Each row is a point on a landscape with many valleys, with its height.
From any point a ball rolls to the lowest of the 2 points nearest to it. It stops when none of these is lower. Distance is the straight distance between rows; heights are no part of it.
(548): -12  22  22  -6  4  -5  -13  -24  -27  -5  12  11  -3  5  -4  13  -10  19  -8  -23  10  38  38  -16  h=19
(516): 29  18  13  9  0  6  21  12  7  24  11  6  -17  12  0  -3  1  -7  -9  -39  12  -16  -14  -27  h=277
(615): -16  -23  -3  -11  11  5  -2  -20  -32  -21  3  -15  -11  -10  -16  6  -7  7  9  26  -5  40  -8  12  h=757
(724): -25  0  -6  7  32  4  3  -5  0  -2  -13  -5  -10  -15  -14  18  8  -2  1  16  -10  -7  -13  2  h=841
(524): 34  5  20  -4  -28  -2  20  -3  9  11  10  -5  5  7  0  -24  10  -4  10  -36  16  11  16  2  h=143
(370): 8  -5  17  -15  -13  -6  -15  -10  -1  -5  -8  0  6  9  20  -11  5  -1  6  -19  -1  19  11  22  h=201
(34): 21  4  6  -9  0  4  -10  28  -11  20  -8  2  -20  -3  23  1  7  -10  -5  -5  8  -21  -25  -16  h=450
(742): -12  13  -9  12  26  4  29  1  13  9  13  -5  -6  11  -27  14  6  4  -11  -11  -5  -3  -15  -16  h=790
(147): -12  5  6  8  14  4  20  -14  -1  9  18  -10  -11  11  -23  10  10  6  -14  -20  -6  19  -2  2  h=831
(544): -12  30  -8  13  32  -1  33  10  20  4  12  11  1  14  -23  14  -1  11  0  -10  -15  -23  -19  -19  h=741
(145): 31  -6  2  1  -4  -3  3  22  -10  9  20  3  -21  1  3  4  -13  -5  -6  2  24  -19  -7  -24  h=368
(25): 33  -13  -17  2  -12  -4  12  20  -4  3  29  -8  -13  -2  0  -2  -21  -5  -5  17  30  -21  -1  -18  h=259
(259): 10  18  5  20  -3  -5  18  12  23  11  -4  18  9  23  -9  3  -1  -3  -9  -27  3  -22  -9  -18  h=136
(816): -1  -7  19  -10  -12  -1  -33  2  -13  8  -27  25  -13  4  33  -3  7  -17  -4  2  -2  1  6  15  h=538
(9): -2  -13  -13  -1  -21  -6  14  9  15  10  1  -20  15  5  -3  -22  13  2  -6  -4  2  8  -4  16  h=49
(533): -25  -15  -11  6  -7  2  -15  -12  9  -13  -19  2  11  -22  -4  -12  0  -6  14  45  -11  -8  15  21  h=860
(171): -27  -22  -9  -12  -12  -3  -13  -5  -4  -26  -21  -6  5  -13  3  -14  1  1  12  35  -15  10  5  32  h=828
(632): -24  -17  0  -14  23  1  -7  -16  -34  -3  5  -12  -27  -12  -7  16  2  5  -7  18  -8  30  -7  11  h=716
(513): -4  9  -30  19  7  0  22  13  28  11  15  -24  19  -13  -25  -8  9  -2  -3  7  -3  -24  -13  -10  h=380
(562): 10  18  29  -11  -5  -9  -14  -19  -27  -10  5  12  4  3  7  12  -13  9  1  -30  13  37  40  -7  h=78
(4): -27  -5  -15  15  7  5  -16  -20  6  -1  -12  2  1  -30  -8  -5  -4  -11  25  45  -7  -16  1  10  h=903
(50): 7  2  -22  -1  11  -3  14  25  7  26  13  -25  1  -6  4  -2  10  -9  -13  -10  6  -12  -26  -8  h=154
(607): 7  -14  5  -7  1  -2  -1  -23  -8  -21  25  -34  7  4  -4  -9  -2  6  8  -14  -4  36  6  11  h=310
(200): -21  -22  -9  -4  9  1  18  -17  5  -10  1  -26  3  -8  -25  -13  12  12  10  -11  -9  25  -17  31  h=394
(819): 30  8  31  -9  -18  1  -13  -17  -14  -16  -5  7  14  1  16  6  -15  7  15  -21  6  30  36  -3  h=125
(633): -4  20  5  9  4  -3  1  7  20  13  -20  17  3  17  4  6  11  -4  -15  -21  -7  -15  -12  -3  h=64
(673): 16  -11  15  -12  -21  1  -23  -19  -10  -12  -6  7  11  13  17  0  -11  4  9  -5  4  33  21  7  h=165
(156): 6  -20  -9  -11  -22  -7  -13  5  -8  0  -12  5  3  3  19  -8  -1  -9  -3  27  3  -1  10  10  h=478
(785): 42  2  22  -9  -19  -1  11  -13  3  -17  5  -18  17  3  6  -14  -4  -2  17  -33  13  22  26  1  h=180
(63): 8  -7  -8  -1  7  -4  12  3  -1  21  13  -20  -15  4  2  0  8  -10  -17  -15  9  1  -12  -2  h=32
(62): -6  15  -16  19  23  5  23  -5  15  3  26  -3  4  -8  -35  2  -15  8  12  17  2  -26  -14  -22  h=550
(649): -6  6  0  11  -5  4  -14  2  -2  -9  -4  30  -2  7  -2  15  -7  -2  -14  16  0  -16  19  -12  h=452
(86): -20  -1  20  7  -13  12  -3  -18  -5  -19  -6  29  9  8  -16  13  -7  21  1  3  -4  28  28  3  h=181
(236): 5  19  -22  15  -9  -5  3  24  22  17  3  -1  28  -6  5  -15  5  -8  0  9  -1  -35  -11  -8  h=222
(345): -26  -23  -4  -5  -2  10  8  -19  7  -23  -8  -13  18  -10  -24  -12  -3  13  18  -5  -9  19  -12  33  h=427
(48): -29  -6  15  9  3  12  3  -18  -3  -19  -12  27  4  -1  -28  12  -6  13  2  9  -7  15  14  16  h=236
(609): -16  -29  -8  -18  -13  1  -16  -8  -2  -27  -14  -23  11  -5  3  -17  -2  9  16  21  -17  21  -4  23  h=809
(298): 15  23  -1  13  14  -5  28  14  18  17  9  10  0  24  -5  3  0  -2  -12  -37  4  -16  -22  -21  h=197
(737): 9  15  3  10  4  -2  -6  8  -1  0  0  26  -3  11  1  20  -15  -3  -11  0  1  -25  5  -22  h=393
(651): -13  15  18  6  -15  8  -17  -14  -16  -4  -14  45  -2  16  3  22  -15  16  -11  -13  8  17  43  -12  h=178
(199): 23  3  -17  19  -19  -1  32  15  31  5  15  -2  23  11  -19  -10  -4  -5  -7  -4  17  -31  4  -20  h=63
(662): 16  -14  0  -3  -19  1  3  -21  4  -19  15  -18  22  13  -4  -6  -8  12  6  -4  0  30  17  -2  h=272
(124): -13  19  20  18  -1  5  -6  -8  -5  5  -6  36  -8  22  -6  20  -8  6  -15  -26  2  11  27  -11  h=235
(196): 19  12  -1  -12  17  -8  -14  29  -18  17  3  8  -22  -10  30  8  -9  -8  1  9  4  -33  -30  -11  h=556
(85): -21  16  -16  7  44  1  6  -4  -1  7  8  -1  -6  -19  -7  16  1  -1  21  22  -10  -24  -21  -8  h=756
(775): 36  6  11  2  -11  8  13  21  -3  18  14  5  -24  6  -1  -3  -6  -1  -4  -19  21  -17  -10  -30  h=363
(61): -30  -3  -2  7  2  3  -1  2  23  -5  -23  2  8  -12  -16  -1  14  2  0  4  -16  -10  -4  21  h=155
(756): -17  23  -10  13  39  1  22  -2  8  4  10  7  0  -10  -26  17  -9  8  14  9  -10  -26  -23  -13  h=659
(379): -39  -11  10  6  9  5  -3  -12  9  -20  -24  17  3  -6  -15  7  -1  8  9  2  -12  4  -1  32  h=229
(558): 12  -7  1  2  -25  -5  16  -6  13  4  9  -8  18  14  -3  -21  6  0  0  -16  11  10  9  12  h=99
(273): -23  -4  9  -3  14  3  -29  -6  -18  -8  -15  23  -22  -3  6  28  -1  -8  -14  21  -15  1  10  2  h=626
(239): -20  0  14  2  7  4  3  -17  0  -6  5  4  -3  11  -10  3  9  11  -7  -20  -10  20  10  17  h=853
(749): -15  19  -21  -13  45  -1  -7  17  0  11  0  -6  -15  -7  22  17  16  -3  -4  11  -13  -10  -26  -2  h=727
(634): 18  3  13  -17  -6  6  -9  24  -15  28  -7  -5  -30  -14  33  -11  17  -14  -8  -14  1  -3  -18  -10  h=360
(222): -6  -21  6  -17  -17  -9  -27  1  -10  -11  -25  8  -4  5  24  -5  4  -6  -2  17  -5  3  8  18  h=507
(836): 17  -7  20  -22  -16  -6  -15  -3  -13  6  -7  -10  -6  -2  32  -20  7  -7  10  -25  1  19  0  21  h=230
(389): 29  -12  -18  4  -18  0  27  15  13  7  27  -12  -2  6  -14  -8  -8  -3  -7  5  25  -20  -1  -20  h=157
(159): -27  -11  3  -10  18  2  -20  -10  -23  -8  -8  5  -24  -9  0  18  5  2  -8  25  -12  13  4  10  h=671
(512): -23  -10  -7  3  -8  -2  5  6  21  -1  -10  -14  12  -5  -11  -14  16  6  -4  -2  -14  3  -8  30  h=81
(278): 34  -22  0  -6  -27  -1  10  -18  6  -9  11  -24  20  8  6  -19  -6  3  14  -3  14  28  10  -6  h=241
(190): 15  15  -9  10  -8  -6  2  20  10  13  -6  14  14  1  9  -6  -5  -9  0  8  3  -39  -7  -18  h=296
(685): 2  22  -14  -14  26  -12  -10  27  -8  20  2  1  -6  -4  32  12  0  -6  -2  7  -4  -30  -27  -5  h=642
(849): -21  7  17  2  -10  10  -11  -19  -23  -12  -6  33  -1  8  -5  19  -15  23  -6  7  6  26  36  -13  h=121
(391): 16  5  -11  3  -13  -4  -24  19  -1  7  -12  15  8  -10  24  -10  0  -16  5  25  5  -37  4  -7  h=379
(76): 11  1  -19  21  -25  0  21  23  33  10  -4  -2  32  -3  -9  -18  10  -6  -5  5  7  -23  2  -2  h=138
(617): -12  2  12  -3  1  -1  -35  5  -9  0  -30  27  -10  7  26  15  3  -12  -13  13  -13  -17  8  6  h=573
(768): -7  -21  -6  -14  0  -1  2  -20  -3  -17  19  -42  0  -3  -14  -20  2  13  9  -4  -10  32  -9  16  h=347
(610): -3  3  -21  16  5  1  27  1  20  -4  21  -12  8  -8  -33  -1  -3  1  -1  14  3  -24  1  -14  h=460
(31): -10  -28  3  -11  -2  11  -15  -26  -15  -37  -5  -14  6  -4  -8  -3  -12  12  17  16  -12  36  -1  12  h=787
(230): 17  -5  17  -18  -11  -1  -10  11  -16  20  -5  -15  -22  -9  31  -19  16  -11  2  -14  5  13  -8  14  h=276
(747): 9  27  7  0  17  -10  -15  17  -7  8  -6  34  -7  11  21  15  -11  -5  -5  -1  0  -35  -13  -15  h=471
(484): 19  -12  -8  -6  -21  -5  -14  11  -6  2  -9  12  -4  -4  25  -7  -5  -17  -5  30  9  -21  7  -4  h=436
(135): -3  6  -33  4  12  -3  12  22  13  18  13  -32  7  -17  -9  -1  18  -6  -4  5  -2  -11  -21  -4  h=269
(493): -24  -2  -15  -3  35  5  -5  4  0  4  -8  -16  -17  -16  8  17  20  -5  -4  12  -14  0  -20  6  h=793
(226): 36  -10  12  -6  -12  -3  1  -15  1  -17  10  -41  15  1  14  -19  -7  -8  15  -25  9  27  16  2  h=206

Where does a ball stop that starts at each point below?
(685): (548)
(836): (548)
(775): (633)
(171): (199)
(222): (199)
(147): (63)
(724): (63)

Call two points neighbours if one is among the 2 nearest of the other. Go from one point of each pair to the other, from neighbour to neighbour, staying as low as possible. Name the highest point that can't be avoided.
(737), (9): (196)
(737), (63): (724)
(9), (849): (48)
(633), (199): (145)

Write out the way that a ball takes from each point below.
(273): (617) > (816) > (222) > (156) > (484) > (391) > (190) > (236) > (76) > (199)
(493): (749) > (685) > (196) > (34) > (634) > (230) > (836) > (370) > (673) > (819) > (562) > (548)
(533): (171) > (609) > (31) > (615) > (632) > (159) > (273) > (617) > (816) > (222) > (156) > (484) > (391) > (190) > (236) > (76) > (199)
